A landscape with many valleys, sampled at points; each row gives a point and its height.
A ball rolls from a point to whichever of its 2 nearest points has the largest drop for the distance, and stops where none of them is lower. Distance is the straight distance between rows; heights are no part of it.
vave: [ 97 104 150 139  87 148 140 162 132 170 108 125 121 141 134 109 116  95
 138 124  85 116 169 123]  h=52.7
Sifez: [138 124  91 108 180 157 143 105 136 166 111 158 113 163 129  97 146 166
 113 118 123 185 109 135]  h=63.0
sese: [124  80 129 174  75 102 127  97 131 154 144 111  83 122 173 101  71  89
 124 127  95  71 174 125]  h=25.5
riras: [157 125 123 165 192 128  72 125 121 116 111 128 222 119  87 123 119  56
 174 121 134 169 144  95]  h=16.9
til: [ 93  96 136 117 140  78 126 155 103  92 178 116 121 141  90 153 111 107
 155 131 111  76 130 138]  h=48.4
lun: [124 107  81 115 192  93 135 147 110  90 176 121 142 139  98 138 142 134
 142 127 134 113  91 155]  h=63.3
taf: [143 185 159  96 118 109 131 152 129 106 129  76  87 131 109 136 136 163
 125  52 125  94  79 108]  h=47.5
boli: [109 124 151  66 169 169 145 153 115 125 118 164 155 124  75 143 117 135
 112 119 164 147  82  89]  h=53.1
Lele: [135 137 110 172 123  53 124 107 143 122 138 107  76  93 164 134 133 155
 103  91 133  95 111 137]  h=41.4
soru: [100 128 156 184 107 121 117 135 117 208  66 129 131 104 138 129 128 148
 127 169 119 162 180 152]  h=54.8
gukeb: [ 58 201 162 120 109  99 113 163 146  92 100 170  68 103 119 147  90 117
 146 128 112 168 103 112]  h=69.4
Datov: [135 136 127 155 136 108 171 113 190 182 122 149  81 136 140 124 120 141
  88 131 160 120 183 189]  h=66.0
Tison: [112 142 148 125 113 143 169 139 163 170 125 143  72 140 126 129 130 161
 102 138 135 113 150 171]  h=67.0
fabu: [127 115 109  90 111 144 133  68  57 156 114 102 101 156 145  71 103 121
 146 112  52 138 109  91]  h=34.7
roviv: [169 135  96 133 189 105 122  53 112 163 133  88 141 116 124 145 115 159
 114 127 166 127 152 160]  h=11.3
pem: [116 118 147  66 133 173 169  80  98 169 133 141 111 175 108 127 124 165
 127 152 111 111 145 140]  h=31.7
Koso: [157  79 106 110 123 120 128 136 131  64 177 144 146 140 136 154 152 136
 128 156 158  69 124 134]  h=28.6
limur: [143 135 141 152  81 123 148 107 153 159 109  89  93 155 143 101 144 108
 138 176  81 116 180 199]  h=37.8
Zefi: [140 167 138 117  56 162 140 114 156 157 136  59 105 190 139  78 142  51
 125 102  40 112 123  79]  h=29.4
kig: [130 164 127 145 136 132 157 147 167 164 117 123  78 147 120 113 145 131
 129 124 104 161 149 178]  h=68.0
guses: [105 122 128 134  91 112 113  96 102 141 111 127  89 124 150 107 100 122
 157 142  82 136 143 148]  h=49.9
zire: [127 150  83 115 149 111 160 107 138 127 148 120  55 141 136  99 163 176
 117 103 129 119  82 173]  h=42.3
daf: [152 144 154 115 172 131 152 137 158 109 165  94 152 117  73 173 154 171
 113 112 213 126  91 151]  h=54.5
furez: [130 189 175  97 115 134 123 160 127 135 107  94 118 111 112 153 123 147
 104  60 157 118  72  68]  h=49.7
Das: [ 83 133 123  96  84 163 130 205 104  91 150 161 134 157 133  86 144  62
 145 115  78 129  79  79]  h=67.5
lisez: [114 135 165 142 127 109 113 159 130 144 142 106 144 130  72 170 104 104
 170 147 130 131 184 160]  h=51.6
boki: [154 136 182 120 171 147 128 129 139 129 121  83 170 109  59 154 130 141
 120  99 197 130 105 117]  h=52.8
pesiz: [164 182 126 115  76  95 113  74 168  73 124  96  93 144 159 131 140 108
 153 190 115  98 148 187]  h=42.6
Zavul: [129 152 156  73 115 142 140 129 159  92 178 152 144 164 108 166  92  92
 131 104 134 106 133  66]  h=57.9
Dukeb: [128  76 118  94 144 147 185 127 152 181 171 157 129 169 125 126 125 125
  90 103 127 102 163 127]  h=73.8
Pebel: [113  93 114 116  95 158 171 107 166 157 134 135 102 190 140  84 106  47
 132 143  81 138 190 129]  h=75.7
zamim: [116 127 171 153  59 149 114 189 180  97 106 164 127 135 147 130 138 121
 152 175 117 148 164 136]  h=15.1
didup: [137 126 162  56 127 160 154 156 161  96 161 173 153 165  97 147 137 116
 142 134 141 137 128 115]  h=59.0
Negev: [142 147 104 154 117 113 105 147 160 126  98 138 119 120 148 107 135 109
 126  87 123 171 159 113]  h=29.8
palo: [128 143 132 198 159  84 130 131 159 176 115 118 111  95 120 126 136 154
  97  92 157 138 122 158]  h=63.8
ref: [167 106 133  88 129 149 103 152  86  76 119 118 179 136 107 128 176 151
 140 130 146 135  76 101]  h=40.3
Seg: [150 139 109  96 192  94 129 149 145  83 194 134 117 145 102 148 159  82
 137 111 152 115 125 172]  h=64.3
nen: [149  57 117 115 180 125 127 121 137 127 169 139 195 140 100 147 118 108
 112 145 172 105 168 121]  h=67.4
loz: [ 88 107 124 139 134  83  82 195 108 109 156 108 141 121 103 154 113  92
 173 126 100 112 132 145]  h=49.1
zogu: [ 76 140 145 121  93 158 142  87 104 181 124 114  91 148 146 147 109 170
 145 197  80 127 144 181]  h=45.0
kivi: [150 131 124 126 103 124 127 123 147 132 150  91 145 162 176 104 103  95
 104  67  98  88 152  75]  h=22.8
Vuzep: [168 200 141 121 107  85  96 102 146  69 123  88 109 117 125 139 156 149
 160 114 112 110 120 150]  h=39.2
dovon: [ 92 125  96 149 199 136 131 139  66 199  93 130 133 118  85 101 118  97
 131 128 105 199 116 153]  h=71.0
Pup: [107  79 135 124 137 141 104 122 133 106 148 198 164 115 156 157  80 144
 113 155 170 107 140  54]  h=55.3
nifo: [181 122 148 126  74 140 128 176 193  70 152 118 157 159 144 128 166  95
 132 133 134 124 161 101]  h=37.4
pora: [122  59  87 118 190 137 149  88 100 158 168 141 182 142 118 145 100 114
 122 157 139 136 142 135]  h=68.5
bul: [104  70 114  97 112 137 148 123  58 148 151 139 118 136 130  76 143 122
 130 121  88  98  93 106]  h=66.1
gazo: [ 98 141 123 144  91 128 117  98  85 115 106 127 115  98 168 126 162 208
 138 182 101 118  90 145]  h=44.3
feli: [152 143 138 119 193  99 141 150 177 105 174 126 148 134  88 151 160  68
 132 129 191  91 150 174]  h=64.9
Zuzo: [116  98 112 139 110 106 124 108 104 116 154 115 112 119 147 143 135 179
 130 142 122  60 120 143]  h=36.8
Bimi: [145  84  94 122 190 136 142 143 152 128 171 148 160 154  87 126 139  81
 112 108 158 143 142 129]  h=66.4
bim: [ 74 191 177 123  76 117 125 144 175  70 113 159  64 125 125 167  84 145
 143 130 107 127 117 107]  h=69.7
rof: [101  89 121 180  82  93  86 124 103  92 126 134 122 101 178 147 118 141
 155 184 111 100 148 156]  h=47.1
Surep: [153 151 115  69 126 134 137  65 100  90 142 120 108 173 116 117 113 125
 164 129  71 131 112 125]  h=17.6
luvo: [167 128 107 149 137 121  95  96 147 140 126 117 147 135 143 133 107 117
 154 153 131 158 179 152]  h=30.4
tofut: [114 106  93 113 182 130 150 138  99 121 143  66 210 106  70 144 148 185
 113 152 159 115  69 137]  h=61.5
pur: [ 89 169  78 142 201 124 124  92 114 122 126 135 133 100 107 155 108 145
 142 164 147 177 102 186]  h=66.2
gati: [ 84 113 151 131 137 114 106 194  64 141 112 112 156 103  83 132 133 105
 165 144 102 137 133 139]  h=50.0
Ped: [122  87 130 105  96 156 169  58 125 162 133 140  86 161 142  97 114 157
 109 127 110 111 133 127]  h=37.3
bab: [ 99 137 192 137  60 157 133 167 129 141 142 130 115 133 159 113 120 142
  69  95 133  59  96  58]  h=49.5
nafuz: [130 102 116 183 137 108 151 160 144 201 127 107 101 103 151 105 161 158
  99  96 144 122 111 152]  h=62.7
kadi: [ 83 102 123 127 193 149 157 157 105 199 118 161 125 132  84 105 100 108
 118 123 121 158 118 112]  h=71.9
gete: [111  46 119 105 164 144 139 116  69 185 136 131 179 147 118 121 109 114
 114 138 108 124 158  94]  h=69.9
penuz: [124 137 137 116  78 160 158  54 126 157 104 125  80 159 156 120 109 155
 125 165  99 103 160 148]  h=41.5
mema: [171 186 131  84 107 153 112  84 121 110  97  92 112 167 107 110 156 123
 166 110  74 151 120 127]  h=22.5
Tasav: [ 94 116  81 146 119 131 137 147 137 125 129 177 109 140 161 120 141 137
 148 181  97 166 145 181]  h=33.1
bega: [114  89  76 152 168 109 110 139 113 130 135 141 139 118 129 122 124 103
 143 122 116 170 135 143]  h=11.4
Zod: [134 124 188  68  60 181 131 140 114  85 116 149 120 117 136 114 140 170
 108 128 142  94  67  62]  h=61.3
zegum: [130 177 192 111 115 131 108 185  77 161  76  75 149 109  91 136 150 115
 136 105  99 134 119 115]  h=33.4
vokov: [103 123 182 140 131 126 103 208 118 146 124 117 163 128  91 144 117  66
 153 128 123 147 177 131]  h=50.8
Konag: [ 98 162 168 102  81 139 111 109  98 112  88 155  94 106 154 117  86 122
 115 133 108 117  96  58]  h=42.5
Zume: [169  81 101 135 173 148  90 109  89 127 119 132 221 124 121 119 106  95
 149 133 139 164 132  71]  h=10.8
Togin: [131 142 117 116 115 136 143 159 127  94 149 102 125 119 133 153 194 194
 123 130 165 113  84 191]  h=58.0
futo: [108 159 125 126 196 119 132 132  82 197 114 100 146 134  62 135 111  94
 153 118 118 176 138 160]  h=70.2
saf: [108 134 139 174  72  90 100 122 138 112  98 120  85 109 148 128  90  93
 158 136  93 117 175 135]  h=48.8
dovir: [143 164 131 150 187 110  98 105 129 150 108 100 176  92  95 127  85 112
 121  61 150 136 107  67]  h=60.5
Rerog: [100 153 130 116  86 155 129  70 111 132  98 143 128 159 157 156 118 160
 158 220 107 160 166 179]  h=47.0
dute: [156 168 140 166 103 113 103 169 155  93  98 118 132  95 138 116 144 137
 145 108 132 166 122 133]  h=32.2
demiv: [ 94 135 131 181 158 138 133 132 116 211  81 117 150 103 122 159 119 165
 123 173 132 156 153 183]  h=56.0
bik: [ 93 163  70 151 195 100 123 108 151 147 119 164  68 117 121 115  82 101
 138 106 124 191 136 167]  h=22.3
gep: [184 142 144 157 169 144 116 115 174 134 141 121 194 120  89 151 121 132
 125  91 181 133 134 105]  h=54.4
fopap: [146 119  95 102 203  96 151  90 119 127 183 113 130 131 125 151 129  98
 121 147 180  81 139 173]  h=21.4
Fava: [121  97 118 166  69 110 137  74 148 108 140 124  70 127 190  97 106  87
 139 179 104  92 161 164]  h=29.7
Novev: [139  93 146 188 122 121  98 138 163 126 115 150 166  94 148 135 103 132
 110 120 162 130 158  75]  h=43.5
Gibu: [130 132 195 136  53 164 137 164 152 128 112 121 125 132 131 130 133 142
 111 112 131  80 137  85]  h=47.8
Dasi: [ 95 151 153  94 107 135 148 158 137  97 139 145  90 141 104 136 144 157
 150 140 116 138 102 173]  h=23.8
Guni: [135 122 137 175 110 113 105 192 202 121 124 166 151 103 162 114 113 125
 107  94 165 150 152  76]  h=42.0
Pag: [147 146 120 209 150  96  91 107 156 162  94 108 150 101 133 143 127 123
 138 142 150 151 183 183]  h=27.1
Fibub: [123 131  90 136 100  99 109 133 126 104 154 104 118 161 152 106  98  51
 150  88  65 129 144  94]  h=18.6
Zezi: [145 136 167 130  92 133 121 195 152  96 126 134 135 114 119 139 170 145
 140 107 135 124  98 134]  h=34.5
Pir: [169 178 147 138  77 103 108  52 158  80 138  95  72 128 145 129 142 139
 144 140 102  94 124 139]  h=40.8
bamet: [166 116 130 115 167 124 163 145 153 135 173 129 153 151  98 134 158  67
 123 106 162 126 196 148]  h=65.6
gikor: [166 158 146 101 146 111  87 122  61 163  92  90 167 106 118 120 112 110
 135  88 103 136 120  77]  h=62.9
Gipuv: [126 100 100 171  78 109 127 128 133 153 135 121  92 109 180  94 177 157
 127 149 101 100 147 180]  h=39.0
fik: [128 113 159 121  65 160  94 150 133  87 109 183 152 128 177 120 107 118
 102 135 139 110 114  32]  h=52.9
nutik: [132 154 156 141 114  83 115 180 119 147 163  89 147 135  98 146 109  94
 124  63 118  93 162 100]  h=29.3
gukuv: [107 105  81 142 161 113 161  72  92 163 131 100 125 103 153 137 131 216
  88 130 135 106  85 128]  h=29.2
rolos: [ 92 144 118 109 148 130 105  75  60 113  70 153 124  85 132 132 107 167
 127 175 122 177  64 114]  h=47.2
beziz: [ 98  71 108 173 154 120 109 130 114 148 143 161 157 101 144 142  84 149
 114 156 155 140 165 127]  h=19.9
vud: [ 89 129 132 162  88 117 105  93 102 109 122 141 139  94 180 166 123 183
 137 196 111 135 130 149]  h=45.9
sape: [113 172 149 109 162 130 124 151 152 125 135 125 122 147  69 164 122 132
 159 146 147 146 150 177]  h=52.5
kav: [126 140 124  45 153 166 163 151 131 112 139 178 148 182  84 124 155 115
 150 126 124 182 117 116]  h=60.1
furu: [107 140 154  76 101 162 162 129 120 133 132 112 111 158 107 134 152 170
 149 152 108 102 126 171]  h=27.0
Leso: [152 176 137 107  67 150 134  92 156 138 108  92  88 166 121  79 134  93
 138 113  49 139 113 108]  h=26.5
Popul: [120  97 128 152 109 111 143 155 175  93 164 182 116 128 149 146 143 145
 100 159 164  91 154 157]  h=22.4
sur: [147 104 114 144 141  76 117 134 130 104 149 113 120 116 133 138 128 150
 112 103 153  73 120 117]  h=39.1
suzab: [131 145 192 133  87 147 126 180  78 162  57 104 121  87 117 110 161 133
 115 127 128 141  95 117]  h=36.1
did: [109 130 133 152 102 125 106 108  63 140  95 113 102  88 161 105 171 187
 109 137  94 113  46 124]  h=42.1
Nus: [116 102 127 172 186 158 136 127 166 157 136 156 167  98 113 121  91 138
  73  92 203 111 119  67]  h=57.6
zisik: [149 114 171 126 132 151 107 170 135 158 116 110 199 123  84 140 128  94
 141 135 156 141 172  97]  h=52.0
Zitef: [131 129  95 105 216 128 154  70 115 154 165 107 160 129  93 171 113 149
 112 150 176 118 123 169]  h=13.8
fegut: [116  98 134 120 157 150 160 140 123 203 134 133 134 148  87 118 132 118
 108 107 114 140 172 128]  h=72.7
gop: [130  91 157  70 105 175 123 117  92 108 118 154 150 120 123 152 147 188
 107 153 157 108  88  76]  h=62.8
fabun: [135 141 119 190 188 109  75 112 134 143 126 132 174  89  97 149  85  74
 158 109 154 159 170 109]  h=20.3
giko: [138 118  98 101 178 164 156 152 130 145 124 163 126 160  95  96 160 112
 132 103 116 209 105 131]  h=61.4
sipib: [100 109 142 155  73 138 129 150 159  97 135 177  83 124 165 124 139 148
 119 174 113 122 148 133]  h=18.7
Pateb: [191 110 126 127  80 124 107 114 177  61 155 131 137 150 156 120 155  81
 133 150 130  84 171 132]  h=35.5
pinol: [196 133 103 140 173 165 116 111 132 164 102 153 189 152 124 115 145 120
 135 132 142 202 148 135]  h=56.9
fefez: [136 150 145 165  98 145 101 218 188 108 122 163 172 107 140 115 131  84
 131  96 157 179 141 102]  h=40.7
Mus: [149  84  79 178 135 112 156 153 145 142 146 117 126 116 170 111 171 168
  88 120 145  86 118 155]  h=60.9
tebes: [127 120 126 194  50 111 122 148 145 160 107  96 104 119 150  95 171 113
 145 155  85 129 178 186]  h=39.7
Vogo: [ 70 175 173 155  94  95 117 149 152  85 133 147  62 104 121 169 129 169
 140 140 115 112 105 157]  h=70.1
Gote: [ 94 119 155 194  76 103  98 151 121 123  88 135 134  84 153 128 125 140
 148 161  98 125 163 138]  h=47.9
tig: [117  76 133 155 117 101 111 145 138 123 128 162 153 119 132 157  97 124
 130 175 143 100 187 131]  h=23.3
dun: [127  96 115 148  96 115 120 144  85 148 114 117 138 128 142 103 142 111
 146 140  70 129 139 134]  h=51.2
lov: [113  62 140 113 131 135 140 106  89 164 160 116 144 156 112 143  78 108
 134 133 118  93 187 121]  h=71.1
vipa: [123 135  70 132 139  74 147  86 126 120 159 124  54 122 164 103 148 122
 122 122 109  82 107 185]  h=38.6
funif: [132 128 175  74  83 189 134 173  97 100  96 144 118 102 135 112 184 162
 101 119 138 129  52  99]  h=59.9
foze: [155 182 113 106 143 134 118 117 114 114  76 108 142 122 125 110 181 178
 152 139 141 199  69 154]  h=52.6
Kam: [138 158 140 126  91 133 101 131  56 159  78  80 144 117 143  89 111  72
 131  95  77 112 117  70]  h=64.2
luvop: [121 100 140 101 166 141 128 152  85 125 117 125 190 100  85 141 122 148
 111 146 163 123  87  86]  h=51.4
Neso: [132  77  85 125 151 134 162  96 144 124 161 150 142 120 154 132 126 174
  94 154 189 115 116 129]  h=24.9
nodor: [119 152 100 145 186 142 143 103 140 168 111 136 147 121 124 131 130 170
 110 144 154 183 107 170]  h=64.8
Giz: [129 152 127 128 177 113 144 120 140 203 106 102 136 154  79 116 104  79
 153  90 103 175 187 163]  h=69.5
zibam: [176 167 128 117 194 112 121  78 169 141 150 115 130 144  99 143 101  74
 128  92 167 124 189 120]  h=23.7
pafo: [118 120 101 153  75 103 146 106 148 125 140  94  79 144 158  89  93  47
 138 111  69 102 154 115]  h=21.5
Ruka: [111 151 160 136  59 163 109 159 159 111  85 136 123 145 129 122 134 100
 172 195 100 175 172 178]  h=18.2
Kege: [120 108  96  86 159 129 148  93 117 105 169 161 116 144 144 145 106 155
 120 158 149 110 116 150]  h=18.3
mazu: [109 148 153 105  94 127  99  73  45 109  70 151  97 102 151 121 112 131
 136 162  97 146  93  90]  h=44.9
Lebu: [133  99 116 127 126 116 131 127 175  89 141 175 127 121 161 131 125 172
 111 162 169 119 122 110]  h=26.0
gagad: [144 101 138  77 108 159 153  72  98 147 123 128 117 170 126  92 116 132
 123 110  93 124 133  69]  h=39.4
foteb: [ 90 188 154 115 122 140 109 198 127 119  76 174  87 106 127 121 123 113
 123 120 112 183  89 113]  h=68.9
belad: [152 169  86 108 142  99 127 123 154  90 172  98 129 184 134 131 103  34
 143  73  97 145 145  98]  h=15.4
vov: [136  98 145 117 108 164 149 168 112 123 103 146 121  95 136 102 200 186
  84 101 159 121  45  95]  h=58.3
vule: [ 86 121 165 163 114 125 130 157 120 199  91 117 123 117 115 130  98 118
 144 126 101 136 194 142]  h=53.7
lofep: [116  91 148 104 119 114 114  75  98 130 145 123 125 133 138 156  55 135
 135 152 123  83 160 106]  h=72.0
sidi: [139 103 118 115 130 141 170 126 164 162 164 121 124 187 133 123 115  71
 100 114 100 120 182 122]  h=74.8
bal: [144 156 141 123 114 113 136 176 145 121 154  89 149 147 136 140 127  99
 111  46 137  97 130  73]  h=26.9
Saka: [119  65 127 106  96 139 118 136  72 104 150 154 129 115 149  94 128 138
 115 120 106  76  82  58]  h=65.1
zof: [150 125 137 208 167 116  98  88 134 176 108 115 172  92 105 133  83 112
 144 128 164 133 203 129]  h=23.6
Kozal: [174 103 122 140  74 109 122  82 164  80 144 117 114 149 193 109 111  51
 143 153 108  93 183 139]  h=33.2
divem: [101 132 151 161 141 143 133 156 108 187  77  89 139  95  97 141 155 179
 107 142 145 153 102 156]  h=57.8
biv: [135 101 158  99 132 141 160 163 112 132 167 113 168 144  91 165 157 165
 125 152 157 106 118 152]  h=44.8
rafi: [ 78  91  83 177 183 133 110 145 140 131 137 184 144  97 119 119 102 125
 121 158 151 156 131 141]  h=16.2
nik: [178 159 126 147 107 141 125 197 209  87 137 128 155 137 148 126 153  89
 117  86 148 155 155 103]  h=39.3
Nuga: [101 152 160 126  58 146 115 133 158 103 130 158 115 139 184  95  97 142
  79 109 135  73 100  33]  h=51.1
sul: [131  98 102 111 144 130 127  87  72 151 117 126 127 130 161  90  78  96
 137 103  86 151 120  83]  h=29.9
Nuto: [101 106 111 122 155 132 112 118  72 130  92 146 150 105 120 142 139 181
 115 154 139 136  78 103]  h=49.4
sogud: [ 90  89 133 141  98 141 104 162 121 100 124 205 135  97 156 129 101 134
 100 144 144 114 118  56]  h=54.1
vor: [ 93 166 141 108  88 146 125 160 133 116 109 142  91 138 116 129 127 127
 164 172  93 147 146 176]  h=21.1
Mosep: [133  76 103 127 134 101 110 133 121  90 166 149 146 125 143 150 127 106
 149 162 132 110 162 146]  h=25.9
nabam: [160 173  93 115  67 121 113  58 147  69 110 133 107 144 184 139 134 132
 158 198 112 158 149 167]  h=44.7
gosi: [184 195  84  94 183 130 126 105 150  99 130 109 141 160 117 144 172 113
 144 147 152 178 124 191]  h=28.9
fubo: [ 98 111  90 129 137  95 141  73  83 145 158  98 125 108 160 166 134 204
  93 159 141  54 101 160]  h=33.8
movi: [125 108 148  98 131 147 121 148 174  80 163 184 150 143 127 161  83 121
 112 120 176  91 133  64]  h=56.7
Pudo: [105 142  83 145 121 112 143  93 145 131 112 150  64 136 164 120 112 116
 148 167  97 191 165 195]  h=30.1
dafe: [107 155 100 124  86 161 121  65 141  98 100 161  99 121 197 145 124 151
 157 207 111 175 146 173]  h=46.9
nokat: [115 163 184 120 153 122 134 165 150 136 130 111 142 110  88 144 111 149
 112  75 178 131 101  92]  h=51.3
Lobas: [111 111 148 113 109 124 151 170 140 122 173 139 116 149 108 149 135 108
 134 125 104  72 163 146]  h=47.4
midef: [115 169 167 134 104 110  96 165 114 146 107  81 147 121 106 133 113  98
 152  88 107 109 131  96]  h=31.1
zufod: [170 177 117  99 174 118 119 113 163 118 148 113 142 157 108 131 120  75
 136  61 129 155 155  87]  h=19.4
kagi: [160  69  93  97 122 138 120 113 123  58 159 155 142 146 163 104 131 111
 127 119 107 117 106  79]  h=33.6
mupom: [134 110 132  81 160 169 159 158 105 110 131 112 160 141  93 129 174 172
 137 130 145 134  88 141]  h=42.7
paza: [153  75 120 130 144 131 101  77  68 176  97 120 185 113 151 105  92 102
 134 121 127 153 145  70]  h=21.3
Fale: [112 182 153 140 104  80 127 161 149  79 137 114  50  96 117 154 139 160
 130  89 130 110  85 160]  h=70.5
motu: [157 135 118  91 190  92 152  81 125 130 170 116 116 148  96 155 102  67
 127 109 148 108 173 155]  h=26.1
Bovuf: [154 148 107 141 164 148 105 128 126 122  96 135 173 123 127 112 162 132
 155 128 135 214 107 139]  h=55.0
romim: [152 103  87 157 159 117 125  70  91 179 111  85 143 111 158 119 130 164
  97 110 138 125 113 130]  h=21.6
loru: [106 119 162  96 177 171 149 175 145 117 117 160 133  93  76 125 125 158
  93 107 199 128  42  99]  h=54.7
dob: [143  87 107 146 131 122 150 179 142 108 162 111 146 116 144 131 195 154
 105 133 161 100 110 184]  h=59.5
keguk: [126 164 147 173  79  89 122 135 139 139 144  95  83 121 149 110 106 129
 118  80 103  75 140  90]  h=45.1
pomek: [156 135 149 116 143 121 147 123 158  91 159  93 114 120 126 183 175 190
 110 123 202  85 110 170]  h=56.2
Tuvek: [176 129 118 127  97 152 149  93 159 141 115 117 118 163 148 120 132 115
 149 151 115 155 177 165]  h=34.3
Gabof: [143 139 105  83 142 138 141  98 135 101 150 152  95 165 122 125 116 117
 132 132 119 130 137 140]  h=11.6
vura: [106 101 119  77 100 140 150 162  81 122 153 123 124 161 121  87 137  81
 149 114  66 114 114  89]  h=66.8
vop: [155 143 110 160 107 123 115 112 163 104 128 133 130 139 180 113  95  91
 112  76 128 140 155  72]  h=26.8
Feme: [128 159 128 116 132  97 147 132 107 128 136  89  75 130 112 118 165 176
 129  77 110 101  71 142]  h=45.4
gan: [194 172 116 100 175 128 137 103 163 119 139 119 136 165  92 135 150 101
 130  91 141 172 131 151]  h=23.9
sibu: [101 128  88 172 140 106 130  84 153 147  98 155  73 113 168 105  65 107
 141 111 117 193 158 161]  h=26.3
podi: [118 140 108 202 184 116 148 124 182 178 130 152 116 100 127 135 135 129
  98 128 176 142 166 200]  h=65.0
kikit: [151  82 152 115 110 142 146 153 117 137 174 117 148 151 109 146 160 133
 125 148 130  58 162 164]  h=46.3
resat: [116 113 107 169 101  94 128 100 130 155 128 108  76 114 163 109 111 141
  92  65 108  79 134 105]  h=43.6
kavim: [127 157 162 160  76 146 132 154  81 129  69 126 102  75 151 115 194 169
 101 125 106 130  57 131]  h=39.5
nerav: [ 95 192 131  97 104 158 131 105  79 127  96 137 110 106 145 142 161 208
 152 187 109 163  71 160]  h=46.7
big: [195 163 120 139 136  93 103 121 148  91 126  89 126 125 123 139 174 155
 131  87 159 133 105 144]  h=36.5
zedi: [115 178 141 133 140 125 138 149 142 172  83 106 107 138  94 124 126 101
 161 123  93 179 168 185]  h=68.7
nofa: [117  94 122 119 169 154 168 161 115 136 112 138 120 103 107 115 165 173
  87 104 171 142  54 105]  h=56.5
Kuzag: [135 122 111 140 185 104  92 124  63 158 107  94 171  86  87 131 104 101
 119 101 130 148 106  83]  h=61.6
Sino: [135 135 142 110 122 148 127 166 144 106 114 154 131 129 142 124 142 140
 120 103 141 139 100  83]  h=37.1
Bazi: [117  94  89 120 215 107 148 131  92 119 151 104 176 122  51 143 132 134
 122 111 150 119  94 148]  h=62.6
Ropap: [144 160 175 159  62 119 108 121 175 114 120 110  97 131 131 142 106 141
 128 115 117  87 156 105]  h=46.4
paz: [104  82 130  87 118 165 121 101  84 101 132 162 109 132 149 116 120 183
 117 152 116  98  70  88]  h=64.1
lanut: [123 121  68 146 201 115 115 107 151 129 144 154 111 133 141 119 112 108
 137 123 147 172 127 172]  h=17.1
dur: [102 169 111  90 159 157 144 118  84 139  77 127 122 104 126 132 167 185
 137 152 128 178  50 163]  h=49.6
Fita: [106 122  89 143  93 152 160 123 150 145 129 136  92 139 178  98 163 156
 126 171  86 150 129 194]  h=36.0
zodep: [184 186 108 138 180  88 113  99 141  96 136  92 138 120 123 148 165 112
 140 123 161 132 128 184]  h=33.3
Lifu: [121  97 172  86 130 152 126 203 118  87 156 126 188 133  79 167 146 123
 155 154 158 133 125 134]  h=46.1
keb: [ 92 151 127 108 105 158 134 211 120 114 115 181 111 117 141  93 137  92
 110 114  97 152  60  90]  h=68.1
rema: [104 132 115 135 137 128 144 135  92 155 120  78 171 103 108 163 156 193
 116 155 151 117  72 170]  h=59.7
fam: [183  70  81  98 121 118 133 130 135  59 190 155 164 157 129 137 145  99
 115 131 146  99 127  81]  h=31.2
vamez: [107 136 145 117  99 142 129 108 149 130 102 158  99 121 157 132 102 134
 108 125 120 126 123  87]  h=40.2
Nefo: [171 127 153  87  86 131  80 115  74  62 109 133 180 120 134 133 147 137
 146 141 125 120  88  63]  h=38.0
dul: [127 121  94 131 114 112 159  77 145 140 144 129  60 142 185 105 126 111
 119 150 129  91 143 180]  h=34.6
sobif: [156 120 123  97 106 134  95 118  92  63 118 144 150 141 146 103 113 111
 159 127 102 133 107  72]  h=35.9
pebi: [145 129 133 166 172 162 124 141 197 135 139 143 159 105  99 140 123 108
 104  88 219 133 123 105]  h=55.9
vizep: [143 133 114 162 201 126 117  85 148 164 125 143 151 102 109 124  82 131
  94  73 171 127 112  69]  h=59.2

Two balls start at each pair of points below. Name the first point that both come to, or write none.
bul, gete | kivi
Bimi, didup | none
nodor, Nuto | none

Write out the way that a ball takes from each point below.
til | Lobas kikit biv mupom ref Nefo sobif kagi fam Koso Mosep tig beziz rafi bega
lov | gete pora nen Bimi bamet feli Seg lun Bazi tofut rema divem demiv soru vule vave dun guses saf Gote rof vud gazo did kavim suzab zegum midef nutik bal kivi
gukeb | foteb keb Das vura bul Saka paz gop Zod funif vov nofa loru boli luvop Nuto rolos mazu Konag vamez Sino Zezi dute Negev vop kivi
Bovuf | foze dur nerav gazo did kavim suzab zegum midef nutik bal kivi
